The views of a scene show one set of named points, each view turned or mirrored, and shifted as a whole, with a little noise and some points left out.

Scene 1
View 1
K700: [ 30 -13  -4   2 -25  -7 -13  22 -18   0   0 -10  -4  -8 -22 -21  33  -1
   4  12   4  28   8  28]
K905: [ -1 -14  -2  10 -24   2 -29  29 -12  -3 -15   5   4   7 -11 -10  10  17
   0  -1   4   4   9  10]
K260: [ 20 -19  -4  -5  -4   5 -12   5 -15  -4  -2  -8 -15   4  -4 -12   7   6
  -1  10   6  -1   7   9]
K697: [ 23   3   9   0 -10  -1  -4  10 -13  -8   6 -27 -18  -1 -14  -2  22 -15
  10   6 -10   6  -7   0]
K51: [ 18  -5   8 -11  17  12  -3 -14 -10 -11   4 -25 -35  10   9   5  -9  -7
   4   8  -5 -24  -8 -18]
K71: [ 10  13  17  10 -25  -5 -10  27 -11  -8   2 -26  -9   0 -23   1  30 -16
  13  -2 -19  12 -12  -1]
K109: [ 20  -7   2   0 -13   0 -11  13 -15  -4  -1 -15 -11   1 -12  -9  18  -2
   5   7  -2   8   2   9]
K750: [ 43 -10  -6   1 -31 -12  -5  22 -21   2   8 -17  -4 -15 -30 -26  46 -10
   5  15   2  42   9  36]
K118: [ -9   5  16   9 -13   6 -21  19  -7 -10 -10 -12 -11  14  -6   8   2   3
   8  -7 -13 -15 -10 -19]
K325: [ 14  -6   5  -1  -7   3 -12   8 -12  -7  -2 -13 -15   6  -7  -5   9   0
   5   5  -3  -3  -2  -1]
K564: [ 36   5   8  -4 -10  -5   3   7 -17  -7  12 -34 -23  -6 -18  -8  31 -23
  11  11 -11  16  -7   8]
K488: [ 26   0   4   2 -19  -5  -7  17 -15  -4   4 -20 -11  -4 -20 -10  28 -10
   9   8  -6  18   0  12]
View 2
K700: [ -9 -29  28 -22   9 -16  23  23  10 -16   9  15   6  -3  -7   3 -14 -11
 -13  -2  -8 -21 -36   8]
K750: [-16 -42  32 -27   9 -25  25  21  12 -11   4  16  10  -8 -15   4 -28 -10
  -9  -6 -16 -25 -48   3]
K488: [-13 -21  13 -15   8  -3  20  20   7  -8   1   6   7  -6   1   2  -8   0
 -11 -11 -19 -11 -30   3]
K697: [-13 -14  -1  -6   8   5  18  16   3  -3  -2   1  10  -7   6  -3   1   8
  -8 -13 -22  -4 -23  -1]
K325: [ -4  -6   2  -5  10   8  19  18   0 -11  10   4   5  -4   9  -4  13   0
 -12   1  -9  -3 -13   5]
K260: [  3 -10   5  -6  13   0  19  19  -3 -16  18  11   6  -6   1  -8  11  -7
 -11  16   0  -7 -16   4]
K51: [  4   5 -28  15  15  20  13  11 -13  -3  10  -4  16 -11  12 -18  26  13
  -3  13 -11  12  -3  -8]
K118: [ -5  10   1  -4   5  27  17  23   3 -12   4  -1  -6   5  26   6  27   3
 -20 -18 -13   4   2  16]
K109: [ -6 -15  10 -11  10   1  19  20   3 -11   8   6   6  -4   4  -1   2  -3
 -12  -2 -11  -9 -21   5]
K71: [-20 -13  10 -15   1  11  19  20  11  -5 -10  -1   2  -1  14  10  -3   5
 -14 -32 -28  -5 -23   9]
K564: [-17 -26  -1  -8   9  -3  18  13   3   2  -7   1  17 -12  -2  -5 -12  11
  -3 -12 -28  -6 -35  -7]
K905: [ -1  -3  29 -18   8   5  22  30   8 -26  20  14 -10   8  12   9  15 -17
 -26  -1   3 -12 -10  22]
View 3
K71: [  2 -24   2  21 -34 -20   1   2 -16  17   5 -12  -8 -16  13  24  15  -1
   3  20   7  14   1   9]
K700: [ 12   8  13   1 -36 -19  13  16 -11  24   8 -18   2 -21   5  -8  17  -4
 -17  14  -2 -21 -10  10]
K109: [  4   5  -3   9 -22 -13   9   4  -8  17   1  -9  -6 -12   4  -1  13   1
   0   9   1  -7   6   4]
K51: [ -9   6 -32  13  10   0   1 -17  -2  -9  -8   0 -19  -7  -2   3   7  14
  22  -5  -1   1  36 -12]
K564: [  2 -16  -2   9 -21 -16   4   6 -16   1  18 -18  -2 -36   8  11  14  13
  -6  18 -10  -6  14  -1]
K260: [  2  20 -10   4 -12  -8  11   0  -2  14  -5  -5  -9  -5  -1 -12  12   1
   3   0   0 -15   9   0]
K750: [ 15   1  20  -2 -42 -23  15  24 -17  22  20 -25   9 -37   8  -7  19   1
 -26  20 -10 -26 -12  10]
K118: [ -4  -5 -16  24 -17 -10   1 -12  -4  20 -17   3 -20  13   6  16  12  -8
  23   4  18  21   8   7]
K325: [  0   5 -10  11 -15  -9   6  -3  -5  13  -5  -5 -10  -5   2   0  12   1
   8   4   4  -2  12   2]
View 4
K750: [  4   8  -9   7   0  17  -3  13   5 -27 -32  17  13 -10 -33  31 -11  13
  -8  16   4  37   9  25]
K697: [  0  -6  -2  16 -26  11   8   8  -6  -7 -17   9  22  -2   6   8  13   8
  -4   4  10  19 -26  22]
K700: [  1   9  -5   1   1   9  -3   8   2 -20 -26  11   8  -5 -18  27   0  11
 -12   8   3  26   4  16]
K109: [ -4   1  -1   8 -13   7   3   3  -5  -6 -18   4  10  -2   5  15  11   8
  -8   0   6  16 -14  14]
K71: [  9 -10   0  -2 -15   5   5  16  -2 -12 -14  21  34   2   0   5  27   8
  -9  14  12  22 -33  21]
K118: [ -1  -8   6  -9 -13  -7   7   4 -10   6  -2   3  17  10  29  -2  42   5
 -15  -5  10   1 -41   4]
K905: [ -4   8   1 -22  15  -7  -4   1  -1  -5 -12   0   0   7   8  19  26   8
 -22  -4   1   7  -9  -2]
K260: [-14   7  -2  10 -13   4   4  -9 -11   1 -16  -9  -7  -2  19  18   9   8
  -9 -13   3   6  -7   7]
K488: [  2  -1  -3   7 -13  10   3   9  -2 -13 -21  13  19  -5  -7  17   8   9
  -7   9   7  24 -14  20]
K564: [  3  -5  -3  25 -31  18   9  11  -5 -12 -21  15  25  -8  -6  12   1   8
   1  11  11  28 -20  30]
K325: [ -6   0   0   7 -17   4   5   0  -9   0 -12  -1   8   0  17  10  18   7
  -8  -5   7   9 -20  11]
K51: [-15  -5   1  30 -45   9  17 -10 -21  15  -7 -11   6  -2  43   0  16   3
   0 -16  10   0 -34  14]
View 5
K71: [ -2  15  -8 -20 -19   4  13 -11 -11   8  -8  36   3 -17  10   3  -4  -2
  -2 -15 -11 -18  -5   3]
K488: [  5  -4  -1  -4 -12  10   0 -16  -7   8  -8  26 -14 -16  10  16   1  -4
 -10 -11   5  -8  -4   6]
K697: [  3  -4  -9  -5  -7   7   7  -7 -10   5   0  29   1 -17   5   2  -5  -4
  -3 -10   1  -5  -9   8]
K260: [  6 -10  -5   8   7   5   5 -12 -12   9  -2   5  -2   0 -11  11  -5  -1
 -13   4   8   3  17   0]
K905: [ -1  17   0 -10  -7   0   8 -22 -13  15 -19   8 -10   8  -7  24  -3   2
 -18   2  -6 -14  34 -14]
K118: [ -4  22 -17 -20  -7  -5  26  -6 -18  11  -7  20  23   0  -9  -6 -15   0
  -1  -2 -18 -13  16  -7]
K51: [  3 -15 -23   7  16   1  21   7 -16   3  15  12  31  -5 -21 -20 -20  -1
   3   4   3  10   3  10]
K109: [  5  -3  -4  -2  -4   6   5 -13 -10   9  -6  18  -7  -9   0  13  -3  -2
 -10  -4   3  -6   7   1]
K564: [  7 -14  -5   0  -8  12   0  -8  -8   3   2  34  -7 -25  12   4  -1  -7
  -4 -15   8  -2 -21  16]
K700: [  7  -3   9   1 -11  11  -9 -27  -6  12 -17  17 -32  -8  11  35   8  -2
 -22  -7   9  -9  12  -2]
K750: [ 10 -14  13   4 -15  17 -17 -27  -2   9 -15  28 -43 -20  22  38  12  -6
 -21 -14  17  -8  -5   7]
View 6
K260: [  2  -1   8   1  -4 -17 -11   6  18  23   8   5  13   8  -6  -6   5  -8
  12 -11  -1  -1  -7  19]
K109: [  0 -18   2  -7  -1  -9 -14   4  14  19  12  -5   9  11  -8  -5   4 -12
   9  -5   0  10  -5  11]
K488: [ -3 -30   0 -12   1  -2 -15   1  12  18  11 -14   6   9 -11  -7   9 -14
   8  -2   3  19  -7   7]
K697: [  0 -25   0 -16   1  10 -14  -1  11  23   3 -13   3   9 -10  -3  10  -7
  11   0   0  14 -14   7]
K71: [ -2 -39  -8 -19   3  11 -19   2   7  16  13 -19   4  21  -7   4   0 -12
   0  10  -4  22 -11 -10]
K51: [ 11  14   9 -12  -1  21 -13   1  18  40 -18   7   3   2  -2   5  12  14
  20  -6 -10 -14 -31  19]
K564: [ -5 -37   2 -19   2  11 -13  -5  10  22   0 -21   2   0 -17 -11  19 -14
  16  -4   9  23 -10  13]
K700: [ -8 -34   1  -1  -3 -30 -11   5  15   8  24 -10  14  11 -14 -17   7 -27
   7 -10  10  23  10  13]
K750: [-12 -50   2  -6  -2 -30 -10   0  12   5  25 -20  12   5 -22 -25  13 -34
   9 -13  19  35  14  17]
K905: [  2  -9  -1   7  -6 -32 -14  16  16  14  31   7  17  29   2   3 -16 -13
  -5  -1 -11   2   2  -1]
K325: [  4  -7   3  -7  -2  -4 -14   5  15  24   7   1   9  13  -4   0   2  -4
   8  -2  -5   2 -12   9]

In a view up to two points have been moved. Name them for each view, in the order of its rows, or write none.
view 1 => none
view 2 => none
view 3 => none
view 4 => K260
view 5 => K71, K700
view 6 => K488

Scene 2
View 1
K276: [  4   8   7  -3  -5   3  10  -3  -1   9   1  25  -8   8  -2  -4 -10   3
  -5  -7  -9 -15   8 -11]
K447: [ 18  14  12   9 -17   9  -1  -9  -4  11   5  21 -14   1   4  11 -11   0
   5 -11 -14 -20   4  -9]
K165: [  8   0  -6 -11   3  -6  18   4   9   6  -3  11  -2  19   7  -4 -20   4
  -8   6   7  -2   4 -21]
K296: [ 13  18   9   2  -7  15   4  -6  -1  11  -1  23  -9  -1   5   5 -13   6
   3 -11 -10 -18   8 -15]
K717: [ 19  17   6   3  -9  13   4  -5   1  10  -1  20  -9   0  10   9 -17   6
   6  -9  -7 -16   6 -15]
K709: [ -6 -11  -6 -18   9 -18  27   6   8   4   1  15  -1  29  -5 -18 -15   1
 -19   9   6   1   7 -16]
K747: [  6   3  -6 -12   5  -3  19   4   8   6  -3  14   0  18   5  -6 -20   6
  -8   4   5  -4   7 -21]
K556: [ 19   6  15  10 -25  -1  -2 -10  -4  10  10  18 -16   5   2  11 -10  -6
   2  -9 -15 -18   0  -5]
K255: [ 35  27   8  14 -21  22  -8  -9   1  12   0  13 -12  -8  21  27 -21   5
  18 -11 -10 -21   0 -19]
K782: [ 29  22  10  12 -21  17  -6 -10  -2  12   3  17 -13  -6  13  22 -16   2
  13 -11 -13 -22   2 -14]
K897: [  6   0  -8 -13   5  -6  20   5   9   5  -3  12  -1  20   6  -6 -21   5
  -8   7   7  -2   6 -22]
K833: [ 19  11  -3  -3  -5   7   8  -1   6   7  -2  11  -4   9  13   9 -22   5
   2   0   3  -9   4 -22]
K956: [ 13  -2   0  -4  -9 -10  12  -1   5   6   4  11  -7  19   5   2 -17  -2
  -5   3   1  -6   1 -15]
K912: [ 28  16  10  11 -22  11  -5 -10   0  10   5  15 -14  -1  12  20 -17   0
  10  -9 -11 -18   0 -13]
K758: [  3   5  -5 -12   8   0  19   5   7   7  -5  18  -2  15   4  -9 -18   8
  -9   2   3  -5   9 -20]
K479: [  4  -5   5  -4  -9 -12  14  -2   1   7   7  18  -9  20  -4  -5 -10  -4
 -10   0  -5  -8   4  -8]
View 2
K912: [ -3  -3 -19  10  -8 -17  16 -11 -11  31  -7  -8  -1  -7   2   8  -6  -9
 -11   7  -4   1 -20  27]
K479: [ 15  -2  11  10   2 -10   2   5  -1  -7  -6  -3   3   8 -10   2  -8   3
  -3   3  12   5   0   4]
K447: [  0  -2 -11   8  -5 -19  10  -6  -8  23  -4  -2  -4   3   3   5  -9  -7
 -12   3   2   5 -13  16]
K556: [  1   2 -14   7  -4 -15  10  -5 -14  13 -10  -1  -2   6   0   8  -2  -5
 -16   5   2   6  -7  14]
K165: [ 20  -9  22  16   1  -5   6   6  10  -2  -2 -13  10  -6 -13  -2 -14   3
  11   6  11  -2  -9  16]
K709: [ 28  -9  35  15   6  -4  -1  15  14 -20   0  -7   9   4 -18  -6 -17   9
  13   2  20   2   2   2]
K758: [ 19 -12  23  14   1 -11   4   7  15   4   5  -9   4  -4  -9  -6 -21   2
  11   1  13  -1 -10  11]
K255: [ -6  -6 -21  12  -9 -17  20 -16 -10  42  -5 -12   0 -14   4   9  -7 -11
  -8   9  -8  -2 -28  35]
K833: [ 10  -9   7  14  -2  -9  13  -3   4  16  -3 -14   7 -11  -7   1 -13  -2
   6   7   4  -3 -18  24]
K782: [ -4  -3 -21  10  -8 -18  16 -13 -11  35  -5  -8  -3  -6   4   7  -7 -10
 -11   7  -4   1 -22  27]
K296: [  4  -7  -3  10  -6 -22   8  -4   2  27   4  -5  -5  -1   4   0 -17  -7
  -5   0   4   3 -17  15]
K747: [ 19 -11  23  16   1  -8   6   7  12   2   1 -12   8  -5 -11  -4 -18   3
  11   3  12  -2 -10  14]
K897: [ 21 -11  25  16   2  -5   7   7  13  -3   0 -13  10  -7 -13  -4 -17   4
  14   5  12  -3 -10  15]
K717: [  3  -7  -4  11  -6 -18  12  -5   0  26   0  -8  -1  -4   1   1 -13  -7
  -3   3   3   1 -17  20]
View 3
K276: [ -2   2   4  -3  -5  10 -26   8  11   0 -16  -3  -3   1  13  -1 -15   4
   7   2  15  17   3   5]
K912: [-11  -3   4   3 -13   3  -4  -7   0  11 -12 -17   5 -18  14 -10 -13  -7
  12 -11  -8  14   1  10]
K255: [-19  -2   6   7 -21   3   3 -18   9  17 -11 -19   8 -24  18 -10 -10  -5
  14 -19 -17   9   1  16]
K956: [ -4  -3  13   0  16   1 -26  12   5  -3 -12   1  -5 -15   4   4  -6  -9
   4   0   8  20   3   6]
K709: [  3   2  16  -6  30   4 -47  25  18 -13 -13  17 -13  -4   0  14  -3   1
   0  12  27  21   7   3]
K556: [ -3  -5   0  -1  -7   5  -9   5 -11   5 -12 -16   2  -9  13 -10 -18  -8
  11  -4   2  20  -2   2]
K296: [ -8   3   4  -1 -16   9 -16  -3  15   7 -15  -9   1  -5  16  -4 -13   6
  10  -5   5  11   3   9]
K833: [-11   1  14   3   5   1 -21  -2  18   5 -12  -1  -2 -20   9   4  -4  -2
   7  -6   0  13   5  13]
K479: [  2  -2   7  -4  13   5 -29  18  -1  -6 -14   1  -6  -5   5   2 -13  -5
   4   7  17  22   2   1]
K165: [ -5   0  16   0  20   1 -31   9  18  -2 -12   7  -7 -17   4   9  -1  -3
   4   0  10  16   6   9]
K782: [-13  -3   3   4 -20   5  -1 -12   3  13 -12 -20   6 -17  18 -11 -14  -4
  13 -14 -10  12   0  11]
K897: [ -6   2  18  -1  21   2 -37  10  24  -4 -12  11  -8 -14   4  12  -1   1
   3   2  14  16   8  10]
K447: [ -6  -2   1   0 -14   7 -10  -1   0   7 -14 -15   2  -7  15  -9 -17  -3
  11  -6   2  16   0   6]
K758: [ -6   5  14  -2  11   5 -37   9  26  -3 -14  10  -7  -7   7  11  -4   6
   4   3  17  13   8   9]
K717: [-11   1   5   2 -12   7 -14  -5  13   8 -14  -9   1 -12  14  -3 -11   1
  11  -8   1  11   3  11]
View 4
K912: [  4  14   2   5   9  -3   3  -6 -23  -8   7 -23   9   1   4   2   7   4
   8   5 -29   1   3 -16]
K758: [ 21  13  -9 -27  -6  -7  10  -1  12  -4  10   0  11  -4   5   3  22   3
  -7  -2   5 -18   3  -5]
K447: [  7  13  -1   6   6   0   8  -7 -17  -6   9 -17   9   4   6  -1   6   1
   3  -1 -22  -1   7  -3]
K897: [ 19  14 -10 -32  -1  -8   7  -2  15  -4   8   2  11 -10  -1   7  23   5
  -5   1   7 -16   1 -13]
K479: [ 14  12 -13 -12  13   3  10 -10  13  -5  10  -1   8  -7  -7   5   8  -5
  -5  -3   1  -3   6   2]
K709: [ 23  12 -18 -35   4  -2  12  -6  32  -3  11  12  10 -11  -7   9  19  -2
 -12  -4  19 -16   3   1]
K556: [  5  13  -4   9  17   4   6 -11 -12  -8   8 -16   7  -1  -2   2   1  -2
   3   0 -21   6   6  -4]
K717: [  9  13   2   0  -1  -6   6  -2 -20  -6   9 -19  10   4  11  -2  13   5
   3   1 -23  -6   4  -9]
K276: [14 11 -6 -6  1  0 12 -5  0 -6 12 -6 10  2  6 -1 12 -2 -6 -6 -6 -8  7  6]
K782: [  4  15   6   9   4  -5   3  -5 -30  -8   6 -26   8   4   9  -1   9   6
   9   4 -33  -1   5 -16]
K956: [ 14  14 -10 -18  11  -2   5  -7   9  -5   8  -4   8 -11  -7   7  12   1
  -1   2  -3  -5   2 -14]
K747: [ 19  13  -8 -28  -2  -8   8  -1  13  -5   9   0  11  -8   1   6  22   4
  -5   1   4 -17   2 -10]
K296: [ 11  12   1  -2  -4  -5  10  -1 -15  -6  10 -15  12   6  12  -3  14   3
   0  -2 -19  -9   6  -2]
K255: [  3  16  10   5   2 -11   0  -2 -36  -7   3 -30  10   4  12  -1  13  11
  12   8 -37  -2   2 -26]
K165: [ 18  15  -9 -30   1  -8   6  -2  14  -5   8   0  10 -10  -2   8  21   4
  -5   2   4 -15   1 -13]
K833: [ 13  15  -2 -19   0 -10   2  -2  -5  -5   7 -11  11  -5   5   5  20   7
   2   5 -12 -11   1 -20]
View 5
K897: [ 25   9 -10 -11 -11 -13   2  30   1  -1   7 -11 -12   9   9 -13 -11 -29
   4  -2  10  -4  -6  -7]
K165: [ 24  10 -10 -11 -12 -12   3  28   1  -1   6 -10 -12   8   7 -11 -10 -26
   3  -4  10  -2  -5  -8]
K296: [  3   5  -4 -16  -5  10  18  11   4  -3   4  -3 -15  14 -11  16  -9 -14
  17  -8  -2 -10   7 -15]
K747: [ 21   7  -9 -12  -9 -10   4  28   2  -2   6  -8 -15  12   7  -8 -14 -29
  10  -3   7  -7  -4  -9]
K758: [ 22   5  -9 -14  -7  -7   0  26   5  -2   5 -10 -13  13   9  -5 -13 -29
   7  -2   5 -10  -5  -9]
K556: [  4  15  -3 -16 -12  15  26   3  -2  -1  -2  -5  -6   3 -14  14   5  -2
  -4 -10   3   2  11 -11]
K717: [  4   8  -4 -14 -10   7  20  13   0  -3   5  -1 -16  13 -13  12  -8 -12
  17  -9   1  -6   8 -14]
K782: [ -4  12  -3 -13 -12  13  34   7  -6  -4   5   4 -18  11 -26  19  -3   0
  22 -13   2   2  16 -17]
K833: [ 10  11  -7 -11 -13  -3  19  21  -5  -3   8  -1 -18  11 -10   0  -9 -14
  19  -8   7   1   6 -12]
K912: [ -1  14  -3 -13 -14  11  32   8  -6  -3   4   2 -15   9 -22  14  -1  -1
  15 -12   3   4  14 -15]
K276: [ 12   6  -5 -16  -4   8   9  11   7  -1   0 -10  -8  11   0  11  -6 -19
   0  -5   0 -13   2 -11]
K956: [ 19  15  -8 -12 -15  -4  11  20  -2  -1   3  -9  -8   4   0  -7  -2 -17
  -5  -6  10   4   1  -7]
K479: [ 19  12  -6 -16 -10   2   7  14   4   1  -2 -15  -1   3   6  -1   1 -18
 -16  -4   5  -3  -1  -7]
View 6
K709: [-32   2   6   8  -1 -10   3  48 -23 -11   3  -3  10   7  -4   6  12 -20
  28 -31 -20  10  -8  13]
K479: [-18   5   5   4   2  -3   2  22 -16 -12   9  -1  -6   6  -6   1   8 -12
  17 -18 -13  12   9  10]
K717: [-13   9  18   0   1   5  -3   7 -13  13   4   2 -10  18  -5   2   0  11
  -5  -4 -15  -1   2  -1]
K782: [ -4  12  18  -7   3  11  -8 -10  -6  17   6   4 -18  16  -4   2  -1  18
 -14   2 -12  -4  13  -5]
K758: [-27   3  15   6  -2  -5   1  36 -20   4   1  -1   5  15  -4   6   6  -4
  12 -19 -19   2 -12   6]
K747: [-26   5  11   2  -1  -5  -2  35 -19   4  -1  -2   5  12  -3   7   9  -6
  13 -23 -19   1  -7   4]
K956: [-19   9   5  -4   2  -2  -6  22 -14  -1   3  -1  -2   5  -3   6  10  -8
  12 -22 -16   3   7   3]
K912: [ -5  12  13  -8   4  10  -8  -7  -6  13   5   3 -16  13  -4   2   1  13
 -10  -2 -11  -2  15  -3]
K255: [ -4  16  18 -13   3  13 -12 -10  -6  27   1   4 -15  18  -3   5  -1  24
 -21   2 -13 -10  11 -11]
K447: [ -7  10  14  -2   3   6  -3  -3  -8   6  10   3 -17  14  -6   0   0  10
  -5  -2 -11   3  13   1]
K276: [-18   4  18  10   1   0   6  17 -16  -2  10   1  -8  17  -7  -1   1   0
   7  -7 -15   8   0   8]
K296: [-13   6  21   6   0   5   1   7 -12  10   7   3 -11  21  -6   1  -2  12
  -5   1 -14   1  -1   2]
K556: [ -5   9  10  -2   4   6  -3  -5  -7  -2  12   2 -19  10  -7  -1   3   3
   0  -5 -10   7  19   4]

In a view up to two points have been moved. Name them for each view, in the order of its rows, or write none.
view 1 => none
view 2 => K912
view 3 => K165
view 4 => K717
view 5 => K747, K833
view 6 => K447
